A landscape with many valleys, sampled at points; each row gives a point and its height.
A ball rolls from a point to the lowest of its 2 nearest points, and stops where none of them is lower. Distance is the straight distance between rows; heights are no part of it.
rubat (h 15.0): [-29   9  30  23 -25 -11 -21  47  14  20 -14  -8  -4   3   1  22   5 -16
  -4   5  11 -29  29  22  13   4]
kataz (h 40.3): [ 16 -13   8  11  43  -5   8   9 -24 -33  21   7   4   0   5  -8   5  23
   3   1  -2  -9  -5  16  12  47]
kun (h 21.3): [ 14 -13  14  19 -20  -8  28  -4 -24   2  -7  28 -39  10 -27 -11  -2   9
  -3 -15 -15 -25   0 -18   4  -5]
soput (h 14.2): [ 37  10  17 -20  13 -19   4  11  17  -5  -1 -10  17  -9  31  37  -9  10
 -13  -6  20  -7  10   5  11  29]
duz (h 11.6): [ 14 -14 -12  -9   2 -14   9  18 -20  10 -18  12  -9 -30 -28  17  -8  -6
  16  13  21 -16  -3  36 -15 -21]
dum (h 36.9): [ 46 -13  26  30  27 -17  30   0 -12  16  13   6   5  -1 -12   0  15   7
   9  30  11  -4   3  29  47  -2]
Tizat (h 28.1): [ 30  -8  20  -2 -33 -26   1   7 -16   7 -21   6 -19  -7 -33  27   4 -22
  13   7  -6 -14  -9   5  -1   4]
goz (h 45.9): [ 13 -18   6 -28   5  21  11 -42  -3   4 -10  11   3   1  20 -24  -9  49
   0 -41 -11   8   8   9   5 -19]
Nema (h 46.6): [ 41 -23   9  17 -14  16 -11 -27  10   3  18 -19  -9 -17 -18 -24 -21  16
  26 -30 -25   6 -16  11  24 -22]
voso (h 39.5): [ 13 -15  27 -19  10 -22  11 -26  26   6 -23  17  12   2  18  12   0  28
 -12  -7  20  -7  20  38  13  -2]
Negu (h 26.9): [-39 -13 -17  11  25  36   7   5  18  -3  -3   8 -16 -10  -3 -17 -27  15
 -15 -28   7 -34   6   3  -3  -3]
vep (h 53.0): [ 12  -8   9   8  12 -10  -1   1  18   1   3 -16  -6 -14   7  10   6   4
  23  11  -8  20 -20  23 -14  -2]
Zegik (h 64.1): [-40  12   0   0   6  32   6 -16  25  -4  17 -21  -8  -6  18 -13  -3   4
 -14 -14 -13   6  -2 -17   4   9]
Noron (h 32.4): [-40   9 -19 -14  31  -4   4  -1 -30 -18  -2  18  24  25   8 -12  12  16
  -1   9  12 -21   3  15  11  38]
gise (h 10.3): [-13   3   7  24  37 -18  32  37 -16  -8   4  -8 -15 -22   1  25  32  -6
  -2  50  14  12 -30  33  -3  27]
bolom (h 22.0): [ -1  27   2  37  23 -24 -18  33  -9  -6   5  -7  13  20  24  11  10 -15
 -11  39   7  -8  -7  30   5  42]
pesol (h 20.7): [  4   9  -3  35 -17   3 -19  32   8  23  16 -15   3   6   7  22 -21 -36
 -23 -11  24 -12  25 -45   5 -39]
nibe (h 44.6): [ 22   5  -4 -11 -10 -31  -8   2 -21  -2  18   9  13  10  28  -8   0 -17
   3   4  -9  27  26 -43  -6 -28]
Tepe (h 30.3): [-19  -3  -8 -23  18   2  16  -3 -23  -8 -15  18   9  26  -9   1   7  22
  -9  -9   5 -39  -2  15  27  44]
Nazol (h 25.7): [ 29  -1  -5 -22 -13 -39  -2  -4 -33  -3 -18  24  19  11  -1  15  -1   1
   0   6  15 -15   9  -3   2  11]
resu (h 19.6): [ -8   1 -15  -1  36  15   4 -13   8  -3   7  -7  17  -9 -14 -12  11  11
   3  30   9  10 -37  57  -6  21]
pila (h 61.8): [-10   5 -22   0  12  -3 -33  -4   0 -12  24   6  18   0  26 -39 -11 -10
  30  -7  -3  16  11  -4 -11 -18]
romav (h 60.9): [-58  19  -8 -34 -28  31 -25   1  22 -13 -10 -18  -2  14   2 -11   4 -24
  -6 -29 -12  -1   8 -35 -19  18]
dolav (h 41.6): [ 30  -7  -6   2  38 -17  -2  16 -38 -34  22  28  27  10  13  -7  -4  14
  13  -7   4 -13  18 -11  12  34]
piri (h 56.3): [-46   2  -6  24 -13  16 -31  26  13   8   2 -15  -1  -1 -19 -14  -4 -20
  14  17 -12  -9  -7  33  -5   5]
popa (h 11.3): [  3 -15  15   5 -10 -10  23 -10   8  16 -19  15 -24 -24   0  12  -3   5
   6  -3  20   4  11  10 -36 -64]
Vobo (h 37.8): [  7  12   8  10  16 -36 -23  -9   0 -32   3   9  10  30  18 -18   4  -6
  14  21 -19  15 -19  17  -5  48]
Kiso (h 29.4): [  1  26  26 -21  -8   7  31  -8  41  10 -12 -31 -10 -10  11  42  27   5
 -23  10  16   6  -4   2  -1  20]
zomi (h 30.4): [ 32 -26  22 -14 -16 -28   9   7 -15   5 -31  20 -22 -12 -19  29   4   3
  19  13  -5 -15  -6  18 -20  25]
nuz (h 46.1): [-21 -12 -28 -48   8  28  -3  -3   4  -6   5  -8  13 -30  -5   5  -9  18
  31 -26  -6   4  -4  12   7  -7]
vene (h 55.2): [-42   5  -5  13   7  21 -21   5  25   2  15 -23  -5  -7 -11 -24   0   1
  29   6 -23   6  -9  28  12  13]
Gefer (h 9.3): [ 25  -1   2  19   5   2  26 -24 -21   0   7  21 -15  20  10  -4  -2  15
 -43 -17   5   3   7 -23 -18 -18]
nopi (h 32.7): [  5  26  -4  -3  -9  14  -3  -2  21  14   9 -18  -6  -5  10  13  -9 -19
 -14  -7   4   6   6 -18  -4 -17]
zevu (h 8.4): [ 10  21   1 -25  12 -12 -18  27  11   1  13 -24  30  -3  38  24  -4 -11
  -9  -4  10   1  25 -13  17  20]
duk (h 14.9): [  9  -8  17   7 -14  -2  27 -21 -17  16  -8  16 -22  -9  12   8   8  22
 -18  -9   5  28   0 -14 -44 -51]
riran (h 48.6): [ 36   1 -23   2  -4 -20 -11 -14 -49  -5  11  12  19  12 -20 -19  -3 -11
  14  19  -9  -3  -6  -3   7 -11]
luk (h 59.4): [-37  -9  -9 -28 -12  -9 -31   1   7 -12  -2   2   3 -13  -3 -21  -6   2
  44  -4 -25  11   6   7 -10  -6]
zovon (h 24.7): [-19 -38   3  -1  18  16  21 -12  20   6 -16  16 -16 -34 -26 -23   1  32
  17  -5   8 -23   5  50  23 -22]
zin (h 8.2): [-37  14   1  16 -16  -3 -25  33 -10  -1  -8  -1   0  21  -9   8   3 -16
  -5  -2   3 -34  22   7  -1  24]
regeb (h 72.7): [ 24 -10   1  11  -5  31  -5  11  26  21  -6 -35 -21 -33 -32  15 -17 -16
   7   1   6  -2 -20  12  -8 -20]
melod (h 50.7): [  4   5  -7  -5 -13  18   1  -8 -22  -6   6   2 -22   2 -25   3   0   1
  -4 -14 -18   4 -20 -27 -24   7]
gonum (h 16.6): [  6   7   0  48   0  -9 -26  36  24  22  -2  -6 -15   5   8  23 -23 -32
 -18  -1  24  -6  11 -22 -23 -40]
kore (h 29.6): [  9  16 -14   4 -12  31 -15  29   1  11  10 -32  -6  -9 -13  15 -17 -24
  -8 -15  -7   1  -2 -33 -12  11]
votik (h 59.2): [ -6   2 -26  -3  40  10  -7  22   7   6   6   2  27 -25   7  -4 -15   5
   9  10  30 -18   4  56   7  -3]
Suv (h 20.5): [-20  18  28   3 -26 -14  10  17  17  10 -22 -17 -20   8 -12  29  17 -19
  -7  16  17 -12  12   5  10   5]
sizo (h 6.6): [ 30  -3 -16  32   2  -3  20 -17 -32   5  29  21 -11  21  10 -17  -1  -2
 -33  -4  -4  11   7 -52  -8 -31]
tirak (h 65.6): [-41  11  12 -16 -16  38   7  -3  33   5 -10 -25 -23  -4  -7   4  11   3
  -9 -11  -2  -3  -5  -3  12  17]
pata (h 44.5): [ 13 -30   0 -21  -7  11  -3 -30 -15 -12 -11  29   0  -2   6 -25 -26  37
   5 -50 -13 -20   8 -16  15 -26]
balu (h 47.5): [ 28  -4 -33  21   4 -25 -17  18 -34  -1  11   9  24   5  -8  -8 -13 -26
  17  10   0   3  -1 -16 -11 -20]
Gak (h 25.5): [-13  28 -17 -24 -29  23 -25  18  -9  10  -7 -28  12   3 -15  12  -5 -36
  -7 -13  10 -10  -7 -26 -15  -3]
Val (h 12.2): [ 30  -1  19  -5  -2  19  38 -35 -22  13   7  10  -6   0  15   4   0  29
 -23 -11  -5  28   1 -20 -27 -32]
reker (h 23.7): [ -3  15 -24  35 -20   1 -30  41 -18  23  14  -4  17  17  -1  12   1 -40
 -27   5  15  -5  25 -47  -7 -44]
taza (h 57.8): [-23   2  -3 -19 -29 -14 -31  -5   5 -11   5 -13  -1  -5   5 -22   7 -25
  47   7 -22  45  -3 -15 -21 -24]
lazi (h 19.4): [-19 -19   9  14  -4  -7   8   6  16   4 -30  38 -21  -7 -11  -7 -18  10
 -11 -15  11 -36  26  22  -5 -11]
lezal (h 25.4): [-13  15  22 -17 -25  12  23  13  25   7 -24 -41 -26 -12  -8  40  20 -19
 -11  15   9   3 -16  -2 -11   6]
dure (h 63.2): [-61   9 -13 -47  -7  31 -13  -2   5 -19  -6 -16  -7  11  -7 -10  -3   5
   7 -29 -19  -9  -8 -32  -4  34]
vadu (h 32.5): [ 32 -33  17 -20  10  -9  23  -2 -14   6 -16  20  -7 -18 -14  20  -5  28
  -2   0   6  -8  -6  31   2  20]
Lopal (h 58.4): [ -1  -2 -28  18  23   5  -8  16 -14   9  15   4  16  -6 -17 -14 -14  -2
  10  12  20 -17  -6  40   7   0]
dob (h 27.5): [-22 -23  28  40  26  13  38   3  48   4  15   4 -25 -32   8   1  16  32
   3   6  -4  12   7  28  -1 -15]
zev (h 69.2): [-11 -22   1  17 -28  33   4  -5   3  -8 -13  12 -32 -28 -19 -16 -31   1
  -4 -43  -8 -17   1 -28  -3 -49]
Sote (h 50.0): [ 26  22  -2  42  12  -7 -21  14   9  12  -2 -24 -20  24  -2  14 -11 -34
 -13  24  -1  39 -46 -22 -24   3]
bas (h 14.1): [-27   1 -29 -52  -1  12 -17 -14   1   4 -21   7  18   6  17   9 -14   8
  -4 -35  27 -24  10  -3   7 -18]
sab (h 36.0): [ 13  15   9  14  21 -37  -8 -21  -1 -20  -4  11  19  27  27  -4  13 -10
  -9  42   3  21 -20  26 -21  28]
nudi (h 13.9): [-28   3  -8  10  40 -12  14  27 -12 -17  11 -17  13 -14  13  -6  23   3
  13  51   9  13 -28  35  -3  19]
rugeb (h 36.4): [-24   0 -27  31  -5  17 -39  22  -7   2  18   2   9   3  -8 -21 -13 -21
  -2  -4  -9 -10   7 -17 -10  -8]
fod (h 65.5): [-56  11   3 -33   0  16   5   0  23  -8  -8 -16  -5  14   6   7  14  12
   1  -8 -11   1  -9   3  -7  40]
nonab (h 37.5): [ 38 -25  39  35  19 -13  28 -33   5  10  10  12  -4   8   2 -15  17  24
   2  15  -2  15   3  28  36 -18]
keb (h 35.6): [-12   0  25   5  26   2  25  -4  35   0   6 -15   7 -15  10  14  29  22
  -3  30   5  21  -1  33  13  21]
zif (h 44.0): [ 21  14 -15   3 -10  -5 -31  16  -7 -16  -6  -4  -1  21   0  12  -1 -43
  -9  12 -14  18 -26 -42 -44  28]
Deniz (h 45.6): [ 31 -14  16  21   6   8 -11 -20  44  -4  23 -13  -8  -7  10 -20 -15  21
  24 -17 -26  17  -7  13  15 -11]
Ved (h 39.2): [  7 -11  11  19  29 -25  -5  -7 -19 -37  22  14   6   6   6 -10   7   9
  15  22 -24  11 -25  23  -2  57]
Peg (h 26.2): [ -5 -34  10  19  32  27  26  -5  43   6  -1   7 -18 -39  -7  -7  -4  37
   5  -6  -1   1  -2  46   1 -12]
mulu (h 22.1): [ 45  -2   2 -20  -7 -34 -18  -7  -1  -5 -22   9  20  14 -11  19 -16  -2
  -6  -7   8 -31   8   5   3  26]
kon (h 26.8): [ -3  16 -33   2 -32  -1 -43  53 -34  18  21  -7  39  13  -4   5   0 -55
  -9  16  10   4  21 -34   4 -29]
paruf (h 37.1): [-15   4  37  -1 -33 -13  19 -34  13  10 -22   7 -19  14   8   7  19   6
  -8  -5   3   2  25  -8  12 -17]
Fomog (h 45.4): [ 27  -8 -16 -12 -10 -28 -17  -1 -19 -10   5  31  31  36  14  -8  -5  -6
 -17 -20 -14  -8  20 -43  -3  20]
Rifo (h 21.5): [-32  -2 -17   6  26  29  17   0   7  14   1  -9   1 -21 -29 -12  13   7
   3  28  15 -11 -21  51  -5  -5]
vini (h 17.2): [-24   4 -25  -8  35   6  11   6 -30 -13  -1  -6  25  -7  -6  -2  16  -2
   6  39  14   7 -37  50 -16  30]
kevom (h 45.7): [ 40 -10 -10 -21  -4  32 -10 -37  -2   2   6 -14  20 -17 -12 -28 -22  22
  22 -31 -22   3 -19   9  22  -9]
zok (h 38.0): [ 15 -25  20  -7   6  16  25 -35  42  21 -23   5   5 -16  11   1  -3  34
 -20 -12  11   1   6  37   8 -20]
pog (h 34.6): [ 28 -12   4  62  30  -4   7  19  -4   5  18   1 -37  -3  -8  12 -19  11
  -1  -3 -13   4 -23 -25  -1   7]
Tugul (h 38.3): [  1  -6  15  -1 -41   3  -2  -5   0  -2  -4   1 -15   6 -14 -12 -10   0
  12 -30 -32 -26  25 -34  38   1]
pego (h 43.4): [ 16   2  -9  14   5 -29 -10  15 -18 -13   9  22  22  25  13  -9  -5   5
  -2  -9  -8 -24  30 -21  16  24]
Bepeg (h 48.1): [-35  -8 -13 -55 -14  24   4 -35   7   4 -14  -8   0  -7   5  -2   0  22
  23 -33  -5   8  -3   7   5 -27]
lili (h 25.0): [ -3  19  19  34  -6 -27 -30  42  -8   1  -1 -21  -2  25   9   7  15 -27
  -4  41 -14   8 -17   9  10  40]
veb (h 36.8): [ -4  24 -35 -32 -11 -15 -27  -8 -17  -3   9   3  56  29  25 -15   8 -35
 -11  13  13  12  24 -25  10 -20]
Fiz (h 71.9): [  5   2  -6  19  -6  14  -1  12   3  12 -20  -6 -25  -9 -33  14 -17  -9
  -1   4   2 -14 -24  13 -14   3]
ferir (h 15.9): [ 26   8   0 -18 -11   8  30  -5 -20   7  11  -3   0 -14   0  14  -9  13
  -8 -18  11  -6   9 -28  22 -13]
gefi (h 35.9): [-10  14  17   9  15  -2  26 -28  11   0 -13   6  -6  17   4  -6  26  14
 -29  20  17 -11   4  29  17  15]
rava (h 39.4): [-21   1 -29 -38 -12  -7 -10 -11 -18  -2  15  10  40  21  23 -26   3 -15
  -1 -10   3  14  26 -49  12 -22]
Voze (h 36.1): [ 28  -6   8  11  34 -21  30  12 -41  -3   7  14   4  -1 -14   4  16  10
   4  17  24 -20   4  35  22  11]
nodur (h 18.3): [ 49  -1  32  -4  -5 -20  -8 -12  19   3 -18  -2   4   8  10  26  -2   4
  -8  -4   1  -9   6  10   1  33]
pofuv (h 38.7): [ -9   4 -37   7  -5  22 -24  26 -23  -6  28   4  16  11 -11 -23 -10 -32
  -7  -7 -21  -2   5 -52  -5   4]
ful (h 57.5): [-13  16 -21  21   1  -3 -28   7   3   5  -2  -8  11  13 -12 -16  -1 -20
   8  23   8  -7 -16  39  -7   3]
Sule (h 30.0): [ -2  15 -25   5 -19 -13 -48  37 -19   3  14  -5  39  24  13  -3   5 -38
  -6  10  -7  -3  18 -25   5   4]
Div (h 30.1): [-41 -10 -41   4  28  34  -5  16  -9 -14  18   3  -1 -13   0 -21 -25  11
   7 -21  -9 -11  -1  -2 -18  -1]
von (h 19.2): [-23  -6  -7 -27   4 -27   6  -2 -37 -25   9   9   8 -10   1 -13  18   3
  45  34 -13  17  -6  19  -7  -4]
Zavul (h 46.4): [ 26  21 -11   9 -16  -1 -40   7  18  -4  -1 -13   6  24   5  -6 -12 -38
 -12   0 -17  24 -12 -48 -30   2]
mozap (h 12.9): [ 10  17 -20 -21   9   0  23  -6 -36   5  28   8  22  -9  21   4   0   2
 -12 -12  16   7  32 -39  15 -29]
pag (h 60.8): [-24 -17  -6   0   5 -21 -32 -15  13 -11  12  24   4 -10  23 -32 -12  16
  41  -8 -12  15   9  28  -5 -18]
Fep (h 37.3): [-24   6  23  -6 -12   0  30 -36  24   5 -15  -3 -12  13   0  -5  22  26
  -9   0   1  -9  11  23  27   3]
Lof (h 33.9): [ 24 -29  11  -8   7  -9  11   0   1   4 -18  19   3  -9 -27   4  -7  16
  -2  -4   3 -37  -3  37  23  37]
bop (h 15.6): [-21 -22   6  -9   8 -29  20   7 -26 -21   1  14  -8 -13  -2   4  26   8
  33  38 -19  24 -24  26 -29  22]
Faf (h 23.1): [-33 -26  -3  -8  18   8   5   0  19  -8 -27  27 -21 -11   0   3 -31  31
 -11 -35  18 -42  26  18  -9  -1]
Veliv (h 5.9): [-13 -20  16   5  19 -28  24  32  11  -4 -10   0  -9 -24   4  34  26   8
  10  47   7  19 -29  40 -16  36]
pepo (h 40.5): [ -8  -4  18  -3 -41   9 -23  -8  11 -12  14   2   4  11  11 -43 -16  -8
   8 -25 -33  -1  30 -48  34  -9]
ber (h 44.4): [ 11  -4 -14 -25   2  15  -4  -6  -3  -8  11  -9   4 -21  -3 -12 -21   7
  20 -22 -11  -2  -6  -5  14   2]
Toras (h 40.6): [-21  -6  18  -1 -22  26   1 -28  50   4 -22 -20 -16 -19 -22  -8  21   6
  16   2 -19  18 -21  25   1   0]
zilu (h 18.4): [-22   8 -18 -38 -18 -12   2  36 -44  13   9 -10  10 -27  -7  12   6  -8
  33  19   4  -4  12  -1  15 -16]
bosin (h 28.4): [  4  -5 -14 -30  -1 -13   3  -9 -33  -6 -14  17  15  21 -19  -4  -2  13
   5 -11   1 -24   3   3  18  19]
fur (h 37.0): [  7 -18  24 -25 -11  20  25 -40  40  22 -14  -9   0 -22  13   9   9  32
  -3 -23   8   8  20  19  27 -41]
godu (h 59.9): [-14   8  -9 -14  30  12  11   2   6   2  15 -11  29 -27  11   1   3  13
  11   8  28   0   7  47  32  -9]
podos (h 66.8): [-38   0   0 -20 -14  36   8 -17  15   7  -8 -15 -19  -2 -14  -7  -7   9
  -1 -33  -3 -27   5 -10  24 -14]
dufe (h 42.8): [ 24 -17  -4 -18   9  -1  -7 -13  -8 -23  11  22  10  -9  10 -16 -20  35
  15 -36 -22  -8   8 -18  11  10]
ligoz (h 47.1): [ -8  -7 -16 -29  -9  28   6 -45   6  -2  -5   2   2  -5   0 -30  -5  27
  10 -36  -9   9 -15   4  -6 -27]
vala (h 41.0): [ 15  10 -31   5  -2  16 -24  29 -20 -15  22  -5   6  28 -14   3  -6 -37
 -24   0 -22   4  -2 -60 -29  22]
niken (h 31.6): [ 11   6   8   2 -31 -23 -17  36 -15  -3   0   3  -4  22 -11  16  15 -26
  -9   0  -4 -18  10 -37   1  17]
nobi (h 16.2): [  9 -19  15  36  -1 -17   7  11   7   3 -16  26 -33  -4  -7   3 -21   3
   2  -5  11 -24  19   0 -12 -26]
Vuvut (h 35.5): [ 12  -6   5 -17 -45 -10  -4   7  -9  -4 -15   2 -15  11 -18  15  -6  -4
   0 -27  -8 -20  15 -38   4   4]
tubif (h 54.3): [-11   2 -17 -13 -12   5   3   2 -10  -4   7 -11 -18 -28   2   9   0 -13
  19  10 -11  29 -17  -8 -38 -21]
Genu (h 28.0): [ 12  16  19  21 -28 -39 -24  20  -4   1 -11 -14   9  33   6   6  20 -33
  -2  22  -9   9   8 -16  12  25]
gava (h 9.8): [ 12   9 -15  13  -4  -7  16  -1 -17   8  19  18  14  15  15  -4   3  -6
 -34  -6  15  -3  37 -50  10 -35]
Niv (h 18.6): [-16  28   5   9  14 -13  11   4 -11 -10   2  -7  13  20  11  10  25  -9
 -29  32   2  -1 -14   9   4  47]
vepi (h 20.6): [-11  12 -17 -31 -18  13 -14   0  -6   7 -22  -5  13  10  -5  20  -8 -15
 -11 -21  26 -20   3 -17  -8 -22]
febe (h 44.1): [ 12  -1  23  11 -29  16  -2 -38  11   0  -2  -8 -18   9   4 -26  -3   9
   3 -21 -30  30 -12 -30 -16 -37]
bup (h 61.5): [-18  27  -4  15   8  15   9   8 -10  14  31 -10  19   3   7 -20  -3  -5
 -16  -5  13 -10  29 -16  42  -2]
tedeg (h 52.4): [ 17   9  -2 -26 -15  14   9 -10  -8  -5  -6 -18 -11 -12 -11  14   2   1
  11  -4 -11  31 -31 -15 -39   2]
naza (h 60.7): [-16  17 -13  -8   9  14  13  -5  -5  13  21 -20  11  -9   7  -5   0  -1
   8  -4  28  -4  14  12  38 -16]
Novin (h 51.7): [ 27  18   3  11   6  -8 -21   7  10   4   3 -29  -2  -2   7   8 -11 -18
  10  20 -11  33 -37   4 -10  10]
Nen (h 39.3): [  2 -18  29  -7 -21  30  11 -18  71  13 -33 -19 -10 -29 -34  15  19   2
  -2   9  -6  17 -22  26  -9   5]
kam (h 41.3): [  0   1   6 -42   5 -18  14 -19  -1   5 -25  12  19  21  23  16  19  25
 -12   0  17  -2  13  28   6  12]
gokar (h 49.1): [ 22   0 -10 -19 -23   2   2 -19 -25  -7   4  13   0   5  -5 -10  -5   1
  -8 -15 -18  19  -5 -43 -30 -20]
ded (h 41.4): [ 11 -26  15  -9  38  -1  15  -5 -12 -29  11  22   4 -12  11  -5   2  40
  15 -27  -4  -6   6  12  14  25]
pela (h 27.4): [  4  10  -4  36  19 -13  -1  40 -13  -2  -5  11  -8  24   3  31   4 -11
 -35  18  15 -16   1 -10 -25  17]
buva (h 25.6): [ 21 -13  13  10 -32 -22  14  -3 -18  -3 -15  11 -39  -6 -36   7   5  -6
  30   1 -23  11 -22  -2 -24 -12]
lupi (h 33.5): [-45  10 -38  18   7  37 -34  16  -1  -2  10  -5  -1 -11  -6 -14 -21 -16
   4 -10   3  -5  -7   1 -30 -22]
zukir (h 11.4): [  1 -16  24  -3  12 -21  34   7 -14 -10   2   4 -19 -23   9  32  23  24
   8  27 -10  28 -23  14 -30  18]
Mapot (h 33.1): [-18  16  15 -12   9 -12  13   4  20  -2  -6 -22   6 -17  30  30  23   9
 -14  28  11  16 -11  17  -5  26]
disiv (h 24.6): [ 14  12  20  47  36 -20  -3  27  -4  -1   5   1 -10  21  10  22   3 -11
 -26  31  12  -8 -17   8  -8  46]
milib (h 47.4): [ 37 -10 -14 -33 -10   0   3 -23 -31  -7   4  15  19  21  10  -6  -5  13
 -15 -33 -14   6   6 -49  -7  13]
fino (h 7.7): [ -7  13 -23 -39  22   4   0   2  -6   3  -1   7  24  -3  24  16 -14  16
 -12 -22  37 -10  16  -6   6  -8]
petoz (h 71.0): [  5  -1  -6  50 -13  24 -10   9   7  14  -4  -7 -32  -1 -41  -4 -22 -20
  -2 -13  -1 -26 -16   1  -5 -27]
Tizif (h 7.9): [  7  -6  -3   5  -2 -26   5  -3   1  22 -22  13 -11 -10 -13  15  -2 -17
  11  12  30   2  -2  24 -17 -50]
sesuf (h 33.0): [ 15  15  22 -19 -14   2   6 -22  27  23   1 -26  -3  -3  13  21   5  -7
  -8  -5  15  28   7  -7  -2 -20]
luri (h 32.9): [ 30   3  -6  42  27  -6  -2  28 -10  -2  21   7 -16   8  10   8 -18 -10
 -12  -6 -11  10   2 -47 -16  -2]
difi (h 58.1): [-58  25 -11 -40 -21  17 -15 -14  15  -7   7 -18   6   6  18 -19   7 -21
   8  -8  -8  20   7 -27  -5 -14]
gezo (h 43.5): [ -5 -20  25   1  -9  23  14  -8  40   3  10 -12 -14 -25  -4 -17  -9  31
  15 -23 -27  -2  14  12  45  -5]
zodap (h 31.5): [ 22  11  22  14  -3 -12 -19 -25  28  -5 -19  -9 -11  35  -1   4  11 -19
 -10  28 -16  24 -40   8 -32  26]
tunu (h 62.2): [  1  17   2  19  20  12  11   0  -4  -6  40  -5   3   8  30 -30  -7  -1
 -11  -2  -3  12  21 -35  32   1]
mafif (h 42.2): [  2  -4 -29 -27  -6 -12 -18  -3 -16 -17  12  22  29  11  26  -7   2  -7
  -9  -9   0  23  29 -46 -25 -22]
gir (h 48.3): [ 17  15  -6  34  -2   2 -44  10  25  10   7 -16  -7  28   8   2 -14 -41
  -8   9   2  24 -16 -25 -12 -16]
Lote (h 14.7): [-20  25   3   5  -3  -4 -12  22 -21  -3  -1  -9  10  30  -3   7  15  -9
 -19  12  -3 -21  -2 -16   7  54]
gid (h 30.6): [  1   7 -11  23   7  -6  10  33 -11  -2  17   7  -3   0  10  19 -12 -10
 -27  -4   9 -12  16 -42 -24   0]
ditof (h 36.6): [ -4 -23  32   6  30  25  38 -13  44   7  -1  -5  12 -29  -6   8  46  34
   1  34   6  23 -18  39  26  22]
subi (h 21.2): [-18   9 -10 -19 -21 -18  11  16 -46  -1  15  -5   5 -12  -9  -3  22 -12
  41  34  -6  11  -4   2   8  -5]
Kov (h 70.2): [-22 -13 -11  30 -11  38  -3  17  10   9 -12   3 -32 -18 -24 -10 -38 -13
 -10 -27   0 -34  -3  -7  -5 -38]
voluz (h 42.5): [ 16  -5  15   2 -34   4  -6 -23   9  -5  10   3 -13   1  17 -26 -12  -4
   5 -35 -29  20  18 -48   2 -32]
zele (h 29.5): [ 35   6  30  27   5  -7  -1 -32  17   2 -23  -6 -21  24 -12  20   1  -1
 -33  16  -6  14 -47  11 -31  23]
bobut (h 11.7): [  3  -8  11  35 -16  -8 -20  12  20  10 -20  10 -21  -5 -11  20 -22 -18
  -7  -3  27 -15  18  -5 -23 -48]
pokir (h 37.2): [ 15   2  28  33  12 -14  24 -32  12   4   9   6  -4  21   9 -15   9  15
 -17  16  12   1  12  16  27 -10]
lazos (h 37.7): [  2 -26  37   6   6  34  18  -7  74  18 -18 -10  -6 -33 -16  24  34  20
 -16  29  -5  26 -20  38   8  21]
budon (h 49.6): [ 29   6 -16  -3   4 -20   1 -23 -46 -13   2  13  20  17 -15 -19  11   3
  10  22  -2  13 -30  16  -2  18]
fatez (h 27.1): [ 16   0  16  24  21  -9   9  -3  13   0 -16  -1 -16   2 -11  20   4  -6
 -23  18   3  -4 -30  15 -15  40]
Big (h 34.4): [-15  13  -8   5  22  -9   1 -24 -11 -13  -2  16  12  27  -5 -15  19   8
 -14  16  22 -17   2  39   4  24]
vofa (h 2.1): [ 13  23 -22 -34  26  11  -7   0   9   1  15 -21  37  -4  33   8 -15  13
  -8 -11  26   6  14  -3  14   6]
Feso (h 18.8): [ 31  -7   3   9  -3  -5  22   4 -12   5  -3  19  -9  -2  -7   1 -19  19
 -11 -26  -2 -26  -1 -18  14   9]
pof (h 43.1): [-15  11  -7 -54   8 -13  16  -6 -19   0 -32   5  19  25   7  13  20  15
 -14  12  23 -16   5  24  24  36]
vevol (h 23.2): [-14 -11 -13 -19  25  12  30  -8  -2   9 -16  10  -5 -18 -22  -5   7  19
   2   2  19 -12  -4  49  12  -1]
Nuzim (h 33.8): [ 25  20   9  19  -2 -39 -14 -20   0 -10 -13  -5   6  35  11  15  17 -20
 -11  36  -7  29 -35  -3 -18  32]
sut (h 35.1): [ -9   2  26 -17 -24  14  16 -34  25  16 -14 -10  -9  -4  20  -2  10   8
  -6 -19   2  13  17  -6   1 -33]
vorir (h 23.3): [ 29 -21  13  21 -15 -16  13 -19 -28  -3 -12  39 -39   6 -30 -14   3  10
   9  12 -16  -7 -16   0 -20 -13]
toz (h 54.2): [-13  -6  -3   6   7   5 -10   9  27  -1  11 -17  10 -33  -3 -11  -8   9
  32   9  -9  14  -7  37  10  -2]
Sal (h 44.7): [  9 -16   8  24  13  11  -4   2  23  -8  25  -3  -6 -15  14 -21  -9  21
  21 -23 -18   1   7   4  33  15]
gek (h 42.1): [-25 -11  32   9 -34  29  17 -24  45  11  -3 -18 -31 -21 -16  -6  12   8
  18 -11 -25   1   2   7  29 -21]
gep (h 14.8): [ 10  -3 -17 -35 -15 -28   0  22 -25  17 -13  -7   6 -27 -25  23   0 -15
  26  14  15  -5   7  15  -7 -17]
pufam (h 35.0): [  8 -19  -2  -2  14 -18  11  21 -30   0 -10  28  -1  -4 -30   0  -2   9
   6   4  13 -41  10  47  24  21]
Givi (h 63.0): [-25  18  -6  19  23  40  13 -11   4  -9  39  -6 -14   6  20 -46   1  -1
 -23 -16 -19  16   5 -35   0  -5]
Nidin (h 46.2): [ 26  -1 -32   9  16 -25 -17  24 -29  -5  29  22  30   4  22 -10  -7 -21
  20   8   4  24  22 -26  -6 -24]
zanuk (h 33.7): [  5  28 -13 -17 -28 -14 -35   5  -2   3  -5  -8  37  29  16   3   4 -33
 -15  18  18  -2  26 -27   3  -7]
Dor (h 56.2): [-28  10  -8 -27 -18   8  -7  -3  10  -4  10 -12  -6  -5  19  -7  15 -18
  16  -2 -17  41   6 -29 -22 -26]
Vemu (h 68.0): [-35 -10  -4 -17 -28  25   9 -15   1  -3 -21   2 -16 -19 -16  -4 -19   4
   1 -37   3 -26  14 -19   0 -41]

Where does a ball stop that starts at each point below?
melod -> bolom
ded -> bolom
gir -> bobut
zok -> vofa
Voze -> sizo
Deniz -> zin
Givi -> bobut
Peg -> Veliv
riran -> bobut
pof -> vofa
Fep -> vofa
pokir -> vofa

Call two points neighbours if one is among the 2 nearest of the other. Go from one point of each pair to the other, from neighbour to neighbour, staying as low as possible. Name the highest point that can't be avoided.
sizo, Tizif -> duk
sizo, vofa -> nonab
zin, sizo -> pog
Tizif, Veliv -> subi
